A landscape with many valleys, sampled at points; each row gives a point and its height.
From any point a ball takes the steepest step (drop divided by distance) to one of its 2 nearest points. It stops when none of these is lower. Distance is the straight distance between rows; heights are no part of it.
(928): 100, 95, 110, 115, 100, 117, 127, 95, 89, 72, 100, 97, 100, 109, 85, 91, 102, 101, 118, 86, 92, 98, 111, 88, 112, 100, 124, 107, 104, 88, 130, 79, 81, 121, 98, 96, 74, 107  h=3.99
(656): 107, 117, 123, 93, 125, 110, 82, 69, 84, 74, 127, 112, 99, 112, 98, 100, 92, 94, 97, 79, 96, 93, 111, 81, 105, 100, 107, 96, 110, 86, 92, 91, 85, 95, 127, 104, 91, 101  h=4.39
(629): 96, 52, 90, 93, 79, 93, 85, 148, 133, 115, 70, 64, 137, 91, 105, 91, 104, 119, 114, 112, 115, 116, 93, 124, 78, 102, 122, 91, 133, 64, 132, 74, 85, 100, 104, 88, 107, 96  h=5.70
(1114): 132, 98, 98, 70, 114, 105, 102, 109, 72, 113, 108, 101, 75, 105, 102, 109, 110, 113, 117, 99, 97, 94, 94, 124, 104, 120, 106, 125, 100, 83, 93, 112, 125, 90, 116, 89, 60, 112  h=4.83
(817): 107, 120, 128, 121, 113, 125, 73, 63, 113, 75, 105, 106, 135, 107, 104, 75, 99, 100, 81, 91, 108, 94, 128, 75, 91, 92, 105, 70, 118, 61, 117, 80, 61, 112, 106, 119, 116, 97  h=3.11
(566): 81, 124, 121, 61, 137, 96, 95, 92, 89, 78, 127, 91, 86, 111, 104, 85, 84, 104, 106, 75, 94, 84, 102, 79, 96, 107, 101, 85, 109, 86, 83, 89, 72, 81, 87, 108, 109, 116  h=4.89
(98): 80, 61, 116, 94, 96, 69, 130, 92, 68, 97, 111, 112, 111, 104, 86, 99, 112, 112, 112, 79, 111, 107, 121, 87, 86, 119, 120, 115, 136, 96, 95, 140, 101, 101, 96, 78, 108, 86  h=5.27
(886): 95, 57, 162, 121, 125, 97, 66, 87, 93, 89, 118, 128, 130, 93, 92, 101, 116, 96, 116, 97, 113, 119, 109, 126, 105, 82, 146, 126, 120, 95, 58, 74, 89, 125, 103, 108, 78, 69  h=3.77
(827): 116, 124, 93, 115, 97, 116, 86, 82, 113, 81, 96, 96, 99, 113, 114, 94, 68, 72, 77, 59, 83, 88, 79, 81, 99, 98, 82, 79, 91, 93, 101, 84, 90, 85, 102, 118, 104, 104  h=4.82
(181): 136, 99, 103, 119, 98, 141, 107, 104, 95, 121, 60, 97, 90, 85, 86, 106, 130, 99, 112, 113, 76, 83, 122, 124, 108, 106, 125, 103, 63, 118, 112, 123, 126, 105, 93, 98, 61, 108  h=6.40
(881): 92, 49, 147, 124, 109, 91, 106, 87, 84, 83, 92, 118, 138, 97, 79, 104, 120, 106, 120, 76, 103, 123, 123, 102, 94, 105, 133, 119, 119, 91, 78, 78, 102, 116, 102, 92, 78, 78  h=4.20
(37): 130, 90, 84, 68, 107, 125, 105, 131, 106, 120, 81, 78, 66, 92, 101, 100, 124, 116, 132, 121, 89, 97, 93, 124, 104, 121, 120, 111, 99, 87, 115, 105, 115, 114, 100, 82, 40, 107  h=5.09
(752): 137, 94, 70, 76, 110, 99, 131, 95, 82, 147, 86, 130, 59, 113, 93, 121, 84, 99, 125, 130, 78, 92, 99, 100, 110, 101, 56, 123, 80, 99, 85, 138, 134, 75, 117, 67, 92, 84  h=1.27
(659): 89, 91, 106, 137, 81, 129, 140, 79, 106, 89, 58, 97, 110, 87, 85, 113, 112, 84, 97, 70, 93, 105, 117, 82, 111, 103, 116, 102, 73, 130, 107, 95, 110, 106, 77, 107, 97, 93  h=6.87
(698): 124, 112, 79, 103, 88, 95, 153, 98, 131, 124, 93, 101, 77, 107, 90, 88, 53, 58, 111, 123, 73, 69, 88, 85, 123, 97, 81, 82, 83, 110, 89, 137, 108, 94, 60, 107, 94, 82  h=4.72
(929): 127, 84, 88, 125, 73, 112, 125, 85, 103, 86, 97, 120, 97, 120, 103, 104, 60, 67, 120, 78, 83, 89, 108, 83, 111, 97, 98, 99, 107, 99, 114, 126, 102, 104, 125, 83, 82, 67  h=5.07
(215): 78, 80, 122, 110, 126, 87, 59, 108, 97, 71, 108, 98, 118, 94, 118, 98, 123, 118, 112, 117, 111, 136, 116, 124, 89, 87, 110, 100, 109, 111, 105, 48, 72, 96, 88, 97, 104, 95  h=2.98
(342): 100, 105, 110, 114, 97, 88, 67, 78, 116, 84, 107, 103, 114, 101, 116, 91, 84, 72, 72, 68, 99, 87, 85, 89, 84, 93, 101, 73, 121, 85, 97, 100, 74, 72, 115, 119, 133, 92  h=5.20
(1074): 50, 127, 98, 76, 105, 79, 120, 117, 115, 83, 117, 79, 105, 96, 100, 58, 83, 99, 95, 102, 108, 99, 96, 84, 92, 100, 105, 90, 109, 85, 98, 90, 60, 102, 50, 121, 127, 114  h=6.61
(866): 89, 82, 103, 119, 100, 96, 89, 125, 108, 100, 83, 73, 118, 87, 110, 104, 128, 120, 104, 108, 109, 137, 111, 131, 81, 105, 98, 100, 88, 112, 115, 48, 97, 92, 69, 102, 107, 106  h=2.09
(841): 75, 124, 77, 106, 75, 95, 141, 109, 125, 122, 77, 73, 107, 77, 74, 73, 96, 80, 80, 126, 109, 93, 96, 89, 100, 101, 106, 88, 77, 119, 102, 117, 114, 111, 31, 138, 122, 105  h=4.13
(801): 89, 97, 85, 52, 108, 82, 152, 110, 80, 102, 112, 121, 49, 96, 91, 116, 85, 87, 133, 106, 85, 67, 83, 89, 114, 92, 98, 111, 100, 93, 83, 145, 107, 98, 101, 86, 93, 106  h=3.26
(478): 121, 139, 69, 103, 100, 114, 87, 93, 89, 131, 95, 100, 73, 96, 101, 122, 103, 104, 69, 118, 96, 102, 91, 103, 101, 104, 56, 85, 55, 144, 95, 109, 137, 94, 106, 107, 114, 120  h=4.77
(700): 124, 103, 136, 77, 113, 98, 77, 81, 68, 112, 132, 115, 104, 113, 114, 99, 108, 108, 96, 79, 103, 99, 104, 122, 98, 117, 101, 124, 98, 91, 62, 101, 126, 87, 123, 99, 80, 118  h=4.18
(97): 99, 142, 77, 85, 104, 114, 135, 101, 78, 109, 107, 102, 58, 103, 85, 109, 105, 105, 96, 113, 92, 96, 101, 89, 115, 97, 76, 107, 74, 106, 107, 105, 109, 106, 107, 99, 92, 126  h=3.70
(63): 101, 46, 102, 100, 94, 95, 114, 139, 120, 105, 66, 66, 116, 102, 99, 81, 115, 123, 141, 110, 106, 117, 104, 117, 94, 111, 118, 97, 115, 72, 128, 70, 91, 116, 68, 89, 74, 100  h=5.22
(106): 119, 111, 81, 102, 77, 95, 122, 127, 129, 124, 93, 71, 97, 100, 96, 83, 81, 92, 94, 98, 96, 80, 89, 104, 92, 112, 86, 80, 97, 87, 116, 113, 103, 91, 74, 114, 109, 117  h=2.69
(625): 145, 104, 103, 116, 95, 98, 44, 92, 106, 100, 125, 114, 115, 113, 123, 105, 80, 82, 84, 98, 102, 101, 75, 128, 119, 91, 97, 128, 101, 99, 80, 107, 120, 98, 131, 103, 86, 94  h=6.16
(224): 121, 138, 69, 102, 107, 114, 119, 92, 105, 140, 87, 96, 78, 103, 79, 85, 73, 83, 83, 117, 77, 83, 99, 85, 106, 103, 63, 73, 56, 124, 83, 129, 127, 101, 60, 115, 111, 113  h=5.79
(1038): 88, 108, 124, 120, 126, 104, 46, 79, 121, 75, 104, 103, 134, 93, 126, 87, 126, 114, 90, 131, 127, 122, 129, 108, 89, 77, 106, 86, 123, 96, 117, 60, 54, 102, 93, 111, 119, 87  h=3.59
(836): 115, 127, 84, 119, 77, 100, 95, 108, 91, 128, 111, 92, 96, 103, 101, 104, 119, 121, 73, 112, 110, 112, 107, 111, 84, 124, 72, 95, 82, 124, 112, 106, 126, 110, 108, 96, 104, 123  h=5.23
(791): 63, 96, 118, 104, 112, 72, 83, 95, 107, 82, 91, 90, 128, 88, 96, 80, 125, 118, 77, 99, 116, 114, 108, 95, 86, 97, 103, 81, 128, 89, 101, 86, 63, 82, 95, 114, 155, 101  h=6.03
(431): 137, 106, 79, 110, 94, 108, 54, 116, 118, 83, 98, 89, 102, 107, 127, 117, 76, 84, 101, 96, 99, 94, 67, 123, 114, 97, 105, 108, 106, 100, 117, 88, 106, 82, 123, 102, 76, 90  h=6.38
(520): 41, 119, 101, 93, 119, 76, 99, 100, 95, 63, 101, 93, 106, 96, 87, 79, 113, 124, 90, 105, 119, 111, 102, 71, 96, 95, 103, 87, 123, 120, 106, 88, 57, 105, 74, 114, 142, 98  h=6.33
(293): 75, 102, 136, 123, 102, 117, 85, 58, 120, 85, 98, 108, 131, 98, 96, 83, 93, 92, 74, 50, 93, 95, 119, 69, 82, 104, 111, 71, 111, 76, 84, 74, 80, 108, 113, 114, 108, 90  h=2.35
(29): 79, 74, 115, 110, 102, 73, 104, 119, 99, 97, 84, 79, 142, 90, 81, 84, 131, 135, 99, 115, 110, 138, 121, 105, 87, 98, 98, 96, 128, 68, 114, 67, 82, 99, 90, 97, 133, 108  h=5.62
(595): 85, 91, 94, 110, 66, 91, 129, 125, 134, 106, 65, 70, 121, 88, 94, 79, 87, 92, 92, 88, 102, 95, 86, 98, 99, 95, 107, 86, 110, 73, 127, 91, 77, 88, 64, 119, 128, 115  h=1.41
(339): 81, 83, 116, 131, 95, 101, 157, 95, 105, 100, 55, 79, 127, 89, 68, 95, 125, 102, 102, 84, 95, 119, 118, 78, 107, 107, 103, 96, 81, 104, 92, 82, 109, 105, 41, 110, 112, 110  h=7.05
(894): 57, 57, 84, 81, 119, 82, 64, 140, 113, 71, 94, 94, 117, 93, 100, 123, 117, 135, 121, 127, 111, 132, 101, 95, 82, 74, 105, 89, 135, 126, 117, 57, 63, 109, 73, 70, 111, 82  h=6.32
(281): 106, 59, 102, 128, 76, 82, 94, 129, 105, 119, 76, 84, 152, 92, 90, 93, 140, 133, 94, 120, 118, 140, 106, 132, 90, 111, 108, 113, 119, 70, 109, 83, 115, 116, 109, 93, 110, 98  h=5.18
(209): 111, 105, 116, 116, 101, 82, 30, 76, 129, 84, 121, 107, 122, 92, 127, 96, 102, 84, 82, 113, 124, 91, 87, 106, 93, 76, 115, 87, 140, 90, 107, 102, 76, 79, 120, 116, 129, 83  h=5.60
(427): 98, 68, 129, 94, 127, 90, 56, 96, 86, 72, 119, 125, 108, 86, 114, 114, 116, 100, 123, 103, 111, 103, 83, 129, 109, 84, 151, 120, 122, 102, 87, 91, 80, 115, 118, 98, 86, 78  h=3.25
(394): 91, 71, 88, 96, 100, 96, 128, 119, 98, 96, 79, 91, 76, 77, 87, 118, 127, 109, 125, 103, 98, 98, 90, 108, 104, 111, 131, 106, 96, 122, 119, 112, 103, 107, 82, 92, 90, 102  h=3.85
(968): 65, 97, 106, 66, 101, 93, 148, 96, 78, 95, 111, 122, 68, 86, 94, 121, 86, 81, 121, 77, 91, 73, 101, 82, 99, 105, 112, 104, 88, 123, 67, 140, 104, 90, 87, 99, 113, 103  h=3.89
(843): 90, 149, 95, 69, 126, 108, 50, 95, 85, 90, 130, 95, 85, 118, 117, 112, 100, 124, 81, 134, 115, 110, 100, 88, 109, 86, 65, 104, 108, 109, 109, 74, 93, 87, 140, 96, 104, 112  h=4.99
(862): 111, 86, 85, 55, 120, 87, 136, 93, 67, 115, 100, 139, 58, 115, 101, 127, 80, 90, 134, 106, 86, 81, 91, 87, 110, 85, 69, 130, 96, 74, 78, 133, 118, 77, 138, 73, 92, 84  h=2.39
(981): 140, 111, 116, 120, 93, 88, 27, 80, 124, 112, 137, 118, 134, 104, 123, 80, 95, 91, 75, 120, 121, 97, 89, 119, 102, 73, 103, 107, 127, 80, 88, 118, 100, 106, 130, 110, 117, 92  h=5.90
(1076): 82, 43, 92, 94, 109, 86, 57, 140, 126, 89, 85, 79, 144, 92, 110, 109, 110, 123, 123, 134, 125, 134, 105, 107, 74, 81, 119, 86, 146, 82, 121, 62, 69, 112, 91, 79, 102, 73  h=6.07
(681): 93, 95, 76, 38, 130, 97, 85, 133, 100, 77, 108, 91, 67, 88, 114, 128, 96, 109, 134, 100, 94, 81, 68, 109, 108, 86, 109, 108, 110, 93, 116, 94, 82, 93, 111, 75, 82, 108  h=5.81
(274): 85, 89, 106, 111, 90, 109, 110, 85, 84, 71, 96, 133, 96, 79, 111, 139, 120, 73, 105, 81, 99, 95, 97, 113, 108, 80, 127, 128, 81, 117, 94, 110, 106, 105, 142, 86, 95, 83  h=4.36
(121): 122, 87, 133, 94, 100, 92, 85, 61, 97, 107, 133, 127, 130, 111, 98, 88, 75, 81, 98, 63, 103, 85, 127, 88, 79, 101, 101, 91, 133, 69, 78, 126, 99, 96, 132, 94, 99, 74  h=2.59
(202): 152, 97, 112, 140, 72, 118, 65, 105, 120, 102, 80, 106, 131, 107, 126, 104, 82, 80, 85, 81, 96, 88, 80, 143, 107, 104, 109, 113, 83, 99, 85, 105, 122, 106, 106, 111, 75, 102  h=6.39
(140): 93, 70, 145, 115, 92, 96, 92, 67, 120, 92, 97, 113, 154, 91, 88, 95, 88, 87, 96, 55, 105, 90, 126, 82, 80, 98, 128, 89, 133, 66, 91, 99, 84, 100, 120, 105, 107, 75  h=1.32
(464): 131, 87, 97, 92, 94, 86, 108, 113, 104, 109, 111, 84, 102, 112, 100, 85, 84, 98, 111, 78, 93, 84, 95, 108, 93, 118, 103, 93, 117, 71, 111, 117, 104, 90, 104, 101, 90, 105  h=3.64
(940): 128, 108, 93, 74, 123, 96, 81, 90, 87, 108, 109, 117, 73, 121, 100, 115, 76, 105, 92, 97, 92, 99, 84, 90, 116, 109, 54, 124, 78, 93, 86, 96, 122, 66, 125, 106, 99, 110  h=3.16
(998): 57, 100, 121, 105, 95, 90, 98, 80, 105, 98, 91, 108, 125, 91, 98, 64, 118, 112, 46, 79, 100, 112, 109, 96, 83, 109, 95, 74, 106, 74, 75, 105, 85, 89, 110, 120, 168, 112  h=5.80
(922): 77, 135, 93, 79, 98, 117, 148, 105, 118, 80, 101, 76, 70, 90, 92, 91, 82, 81, 97, 115, 93, 85, 85, 93, 134, 82, 101, 94, 75, 110, 121, 81, 78, 122, 47, 112, 80, 116  h=4.10
(463): 120, 119, 87, 63, 132, 116, 106, 98, 101, 106, 82, 101, 57, 95, 88, 128, 86, 82, 104, 94, 84, 75, 83, 92, 119, 95, 71, 113, 53, 101, 89, 105, 120, 62, 101, 112, 96, 115  h=3.74
(494): 84, 116, 64, 73, 92, 88, 120, 131, 91, 122, 114, 95, 55, 93, 94, 132, 98, 103, 110, 127, 111, 88, 76, 94, 95, 104, 88, 92, 95, 142, 96, 124, 117, 90, 114, 103, 113, 101  h=2.21
(383): 99, 74, 102, 100, 103, 77, 63, 112, 102, 81, 112, 93, 103, 88, 121, 115, 110, 102, 111, 93, 110, 104, 75, 123, 96, 103, 132, 104, 120, 113, 111, 93, 90, 86, 109, 97, 102, 88  h=2.37
(495): 112, 133, 75, 106, 100, 97, 123, 93, 103, 115, 109, 105, 88, 118, 96, 77, 69, 95, 79, 89, 83, 99, 93, 75, 96, 114, 54, 79, 79, 91, 81, 115, 107, 103, 86, 113, 123, 112  h=5.48
(747): 125, 123, 93, 98, 105, 88, 55, 94, 96, 103, 134, 99, 104, 121, 110, 95, 90, 113, 82, 113, 110, 103, 97, 97, 97, 103, 73, 95, 116, 88, 105, 97, 103, 92, 132, 98, 110, 106  h=5.39
(278): 109, 84, 114, 128, 86, 133, 141, 101, 112, 103, 51, 84, 96, 96, 79, 97, 121, 96, 122, 103, 86, 91, 115, 99, 121, 99, 127, 96, 70, 118, 126, 96, 107, 111, 63, 107, 70, 107  h=6.68
(1065): 84, 118, 84, 96, 82, 79, 155, 98, 107, 117, 119, 114, 92, 105, 95, 75, 64, 70, 102, 101, 93, 91, 103, 76, 92, 116, 85, 90, 89, 100, 65, 139, 105, 100, 65, 116, 128, 93  h=5.13
(967): 103, 54, 110, 129, 92, 84, 128, 105, 79, 105, 79, 98, 130, 100, 83, 93, 138, 124, 115, 99, 107, 132, 120, 111, 97, 122, 119, 125, 117, 85, 104, 103, 118, 116, 90, 86, 84, 91  h=4.69
(512): 69, 154, 89, 73, 124, 112, 94, 96, 67, 74, 114, 104, 69, 100, 108, 113, 119, 117, 91, 113, 105, 100, 97, 91, 112, 74, 80, 108, 86, 105, 113, 74, 81, 101, 137, 99, 106, 119  h=4.62
(1118): 123, 121, 83, 128, 70, 85, 75, 100, 110, 114, 111, 101, 116, 108, 110, 90, 93, 104, 60, 101, 100, 108, 93, 108, 83, 106, 62, 83, 97, 97, 110, 107, 111, 107, 124, 101, 127, 116  h=5.65
(144): 90, 133, 70, 76, 104, 89, 141, 103, 71, 124, 111, 121, 56, 108, 100, 119, 85, 102, 111, 130, 94, 93, 92, 79, 112, 96, 59, 106, 84, 120, 80, 122, 116, 91, 122, 100, 119, 105  h=3.08
(300): 101, 131, 86, 101, 100, 126, 122, 92, 110, 66, 96, 87, 78, 108, 99, 96, 69, 75, 96, 79, 85, 86, 83, 76, 124, 81, 96, 90, 89, 102, 124, 79, 77, 101, 92, 112, 87, 106  h=4.49
(185): 119, 98, 97, 113, 96, 126, 95, 125, 118, 121, 69, 63, 105, 86, 105, 98, 118, 112, 112, 108, 94, 101, 110, 132, 89, 108, 108, 87, 70, 118, 125, 74, 106, 92, 59, 105, 84, 118  h=0.59
(915): 49, 112, 126, 92, 105, 108, 128, 71, 73, 102, 111, 113, 87, 101, 103, 97, 111, 106, 83, 63, 97, 104, 119, 76, 88, 127, 98, 92, 83, 121, 55, 111, 108, 99, 96, 111, 120, 109  h=4.84
(679): 83, 106, 105, 110, 91, 105, 105, 106, 122, 88, 87, 76, 128, 103, 103, 67, 83, 103, 89, 89, 101, 101, 109, 89, 93, 86, 106, 77, 116, 61, 135, 70, 53, 99, 82, 112, 126, 113  h=2.58
(1123): 102, 128, 131, 106, 109, 124, 69, 44, 76, 100, 126, 140, 108, 124, 110, 88, 97, 107, 60, 77, 89, 110, 119, 82, 97, 105, 66, 109, 83, 93, 53, 100, 127, 121, 135, 86, 87, 117  h=2.43
(1152): 122, 93, 132, 135, 79, 112, 69, 76, 115, 91, 105, 115, 144, 106, 115, 96, 82, 76, 83, 60, 96, 92, 104, 112, 97, 100, 116, 107, 100, 89, 76, 93, 107, 111, 122, 104, 87, 89  h=6.60
(3): 52, 108, 105, 92, 103, 90, 140, 93, 93, 90, 100, 103, 91, 85, 90, 97, 99, 93, 94, 74, 103, 98, 98, 75, 93, 116, 115, 96, 84, 128, 69, 119, 98, 93, 59, 125, 129, 105  h=4.40
(945): 90, 113, 133, 133, 107, 108, 47, 62, 105, 77, 118, 112, 125, 101, 117, 81, 127, 98, 70, 99, 112, 118, 106, 106, 105, 87, 114, 105, 101, 111, 89, 70, 82, 109, 112, 113, 117, 97  h=4.09
(1053): 81, 107, 69, 133, 68, 94, 135, 100, 112, 103, 72, 88, 105, 90, 88, 101, 96, 84, 75, 93, 108, 110, 97, 81, 101, 102, 94, 92, 91, 131, 115, 123, 108, 96, 68, 121, 133, 89  h=4.58
(689): 92, 107, 86, 96, 84, 117, 117, 135, 143, 134, 66, 44, 98, 85, 87, 90, 102, 97, 101, 128, 101, 84, 99, 112, 96, 94, 110, 75, 85, 123, 130, 91, 97, 94, 32, 110, 93, 109  h=2.16
(738): 93, 94, 85, 90, 100, 107, 124, 123, 121, 112, 75, 70, 72, 72, 80, 107, 103, 87, 116, 117, 92, 73, 86, 107, 113, 97, 128, 86, 86, 133, 120, 121, 103, 92, 50, 109, 91, 103  h=3.12
(96): 123, 103, 97, 80, 110, 90, 49, 94, 71, 127, 137, 132, 89, 115, 118, 112, 100, 107, 94, 144, 121, 108, 79, 118, 123, 77, 97, 147, 123, 91, 73, 120, 132, 106, 161, 88, 78, 89  h=3.96
(167): 126, 112, 98, 121, 98, 124, 67, 122, 89, 102, 106, 97, 112, 111, 112, 102, 108, 119, 96, 122, 107, 116, 99, 143, 114, 106, 113, 129, 103, 94, 110, 75, 103, 136, 122, 93, 58, 99  h=6.83
(527): 80, 113, 129, 106, 99, 95, 93, 68, 79, 108, 121, 111, 113, 113, 112, 73, 120, 116, 61, 75, 100, 107, 120, 94, 82, 122, 83, 85, 94, 93, 69, 108, 105, 102, 113, 107, 129, 120  h=5.34
(739): 87, 79, 122, 112, 78, 98, 143, 83, 98, 108, 103, 104, 122, 105, 83, 89, 90, 89, 99, 55, 93, 97, 135, 83, 83, 122, 105, 102, 109, 85, 91, 123, 105, 105, 93, 89, 102, 93  h=5.71
(1005): 130, 95, 99, 91, 94, 102, 145, 101, 120, 104, 103, 91, 77, 117, 88, 90, 66, 74, 120, 86, 76, 70, 93, 86, 119, 108, 94, 94, 99, 86, 102, 126, 107, 96, 82, 97, 72, 99  h=4.32
(643): 112, 86, 77, 117, 77, 120, 126, 96, 89, 82, 82, 130, 85, 94, 111, 127, 99, 66, 117, 97, 89, 93, 105, 110, 115, 86, 107, 121, 86, 103, 116, 135, 111, 113, 145, 75, 80, 65  h=4.73
(263): 125, 102, 91, 120, 78, 108, 51, 132, 123, 107, 101, 78, 130, 105, 127, 100, 99, 109, 89, 111, 113, 108, 85, 142, 92, 104, 107, 105, 109, 95, 115, 76, 103, 106, 114, 96, 86, 99  h=6.62
(800): 97, 68, 81, 83, 95, 120, 114, 139, 121, 125, 63, 67, 68, 77, 82, 112, 142, 116, 127, 139, 99, 99, 93, 108, 98, 115, 130, 96, 96, 122, 126, 108, 109, 124, 82, 82, 64, 96  h=4.50
(229): 140, 99, 82, 96, 90, 88, 72, 95, 81, 136, 120, 132, 88, 120, 117, 119, 92, 109, 95, 132, 102, 115, 84, 118, 107, 99, 61, 134, 94, 113, 78, 123, 148, 94, 149, 75, 89, 95  h=3.37
(1051): 135, 115, 83, 110, 98, 122, 115, 99, 101, 134, 79, 90, 79, 96, 81, 99, 98, 89, 99, 113, 74, 78, 117, 103, 107, 107, 91, 86, 68, 124, 108, 139, 131, 94, 81, 98, 82, 112  h=6.09
(616): 66, 144, 88, 78, 116, 116, 139, 99, 80, 73, 99, 101, 62, 85, 94, 114, 118, 94, 98, 91, 94, 87, 91, 87, 112, 72, 93, 105, 63, 108, 107, 87, 81, 113, 103, 107, 107, 120  h=4.21
(31): 80, 144, 75, 80, 88, 94, 137, 116, 123, 109, 114, 78, 78, 91, 87, 80, 77, 79, 92, 135, 105, 86, 82, 90, 110, 102, 90, 88, 81, 117, 100, 105, 104, 112, 46, 126, 100, 110  h=3.66
(443): 90, 41, 115, 112, 120, 91, 99, 126, 91, 69, 78, 96, 119, 103, 87, 91, 115, 118, 146, 108, 102, 138, 117, 104, 102, 91, 113, 101, 118, 79, 115, 55, 83, 120, 68, 93, 81, 91  h=4.80
(235): 96, 84, 121, 146, 77, 106, 98, 78, 108, 85, 79, 104, 135, 96, 105, 102, 109, 86, 81, 63, 99, 111, 105, 98, 97, 107, 115, 103, 91, 109, 97, 82, 102, 95, 100, 110, 108, 91  h=6.79
(1095): 119, 124, 81, 81, 109, 112, 90, 96, 75, 131, 89, 114, 69, 90, 105, 140, 119, 101, 92, 126, 97, 86, 93, 116, 111, 94, 64, 118, 52, 119, 85, 116, 148, 77, 132, 99, 98, 123  h=4.33
(1133): 86, 68, 84, 94, 79, 72, 121, 104, 62, 119, 113, 114, 81, 102, 101, 109, 120, 119, 110, 112, 118, 116, 110, 102, 89, 123, 113, 117, 132, 113, 108, 146, 119, 108, 119, 70, 98, 87  h=5.74
(332): 142, 98, 77, 80, 112, 78, 111, 101, 89, 142, 111, 118, 77, 132, 89, 104, 67, 119, 109, 116, 88, 100, 87, 86, 102, 116, 47, 117, 99, 90, 86, 118, 125, 80, 115, 85, 98, 95  h=2.38
(114): 138, 97, 65, 100, 83, 99, 102, 106, 95, 143, 98, 114, 73, 104, 108, 127, 99, 98, 109, 128, 92, 99, 99, 118, 96, 115, 72, 102, 88, 128, 97, 143, 143, 89, 125, 77, 92, 86  h=2.50
(62): 116, 108, 106, 136, 86, 119, 86, 96, 105, 79, 91, 91, 135, 119, 105, 77, 86, 104, 99, 92, 107, 98, 114, 93, 105, 93, 112, 90, 108, 71, 140, 71, 76, 118, 106, 110, 93, 107  h=3.39
(1045): 126, 95, 125, 81, 108, 91, 92, 63, 72, 117, 134, 132, 103, 126, 106, 100, 74, 92, 100, 74, 94, 96, 116, 90, 92, 111, 74, 109, 111, 86, 60, 122, 124, 83, 133, 84, 93, 89  h=3.46
(49): 76, 73, 115, 98, 124, 104, 108, 107, 84, 54, 98, 109, 97, 95, 82, 101, 114, 116, 136, 104, 94, 111, 111, 92, 108, 81, 125, 103, 110, 94, 130, 60, 60, 125, 83, 87, 85, 102  h=4.43
(641): 105, 97, 73, 92, 86, 89, 83, 128, 111, 111, 112, 82, 76, 95, 109, 128, 105, 103, 102, 111, 112, 98, 71, 114, 90, 113, 103, 94, 107, 129, 112, 108, 116, 83, 118, 95, 102, 95  h=0.84
(259): 59, 92, 80, 83, 109, 103, 83, 133, 99, 68, 101, 93, 89, 85, 102, 129, 126, 126, 114, 122, 111, 119, 88, 107, 93, 74, 115, 104, 108, 132, 134, 58, 70, 116, 106, 77, 99, 94  h=6.55
(1084): 88, 107, 106, 41, 146, 88, 71, 112, 85, 78, 130, 88, 85, 106, 120, 108, 87, 124, 124, 101, 102, 89, 96, 103, 99, 93, 107, 99, 125, 96, 104, 87, 70, 75, 97, 87, 94, 114  h=5.40
(816): 93, 101, 117, 101, 110, 95, 79, 73, 69, 78, 128, 131, 95, 99, 109, 115, 116, 96, 102, 105, 107, 99, 102, 104, 112, 85, 125, 120, 113, 109, 93, 110, 94, 104, 146, 93, 96, 90  h=3.88
(930): 67, 118, 66, 87, 79, 72, 129, 133, 115, 108, 111, 86, 79, 88, 85, 103, 87, 93, 103, 122, 118, 92, 77, 84, 91, 107, 102, 91, 100, 136, 98, 124, 105, 98, 66, 120, 126, 96  h=3.09
(868): 93, 126, 121, 116, 106, 129, 90, 53, 102, 97, 117, 122, 116, 118, 95, 80, 83, 101, 67, 52, 81, 99, 126, 63, 88, 113, 76, 77, 94, 75, 74, 93, 106, 127, 124, 95, 89, 104  h=1.61

Where does a ball stop that starts at each point below?
(894) | (595)
(29) | (641)
(747) | (641)
(520) | (752)

Call two points neighbours if one is among the 2 nearest of the other. Go from one point of each pair to the other, from neighbour to neighbour, staying as low as possible. Name the highest point that can't be avoided.
(595) and (868) | (62)
(816) and (868) | (929)
(140) and (868) | (293)
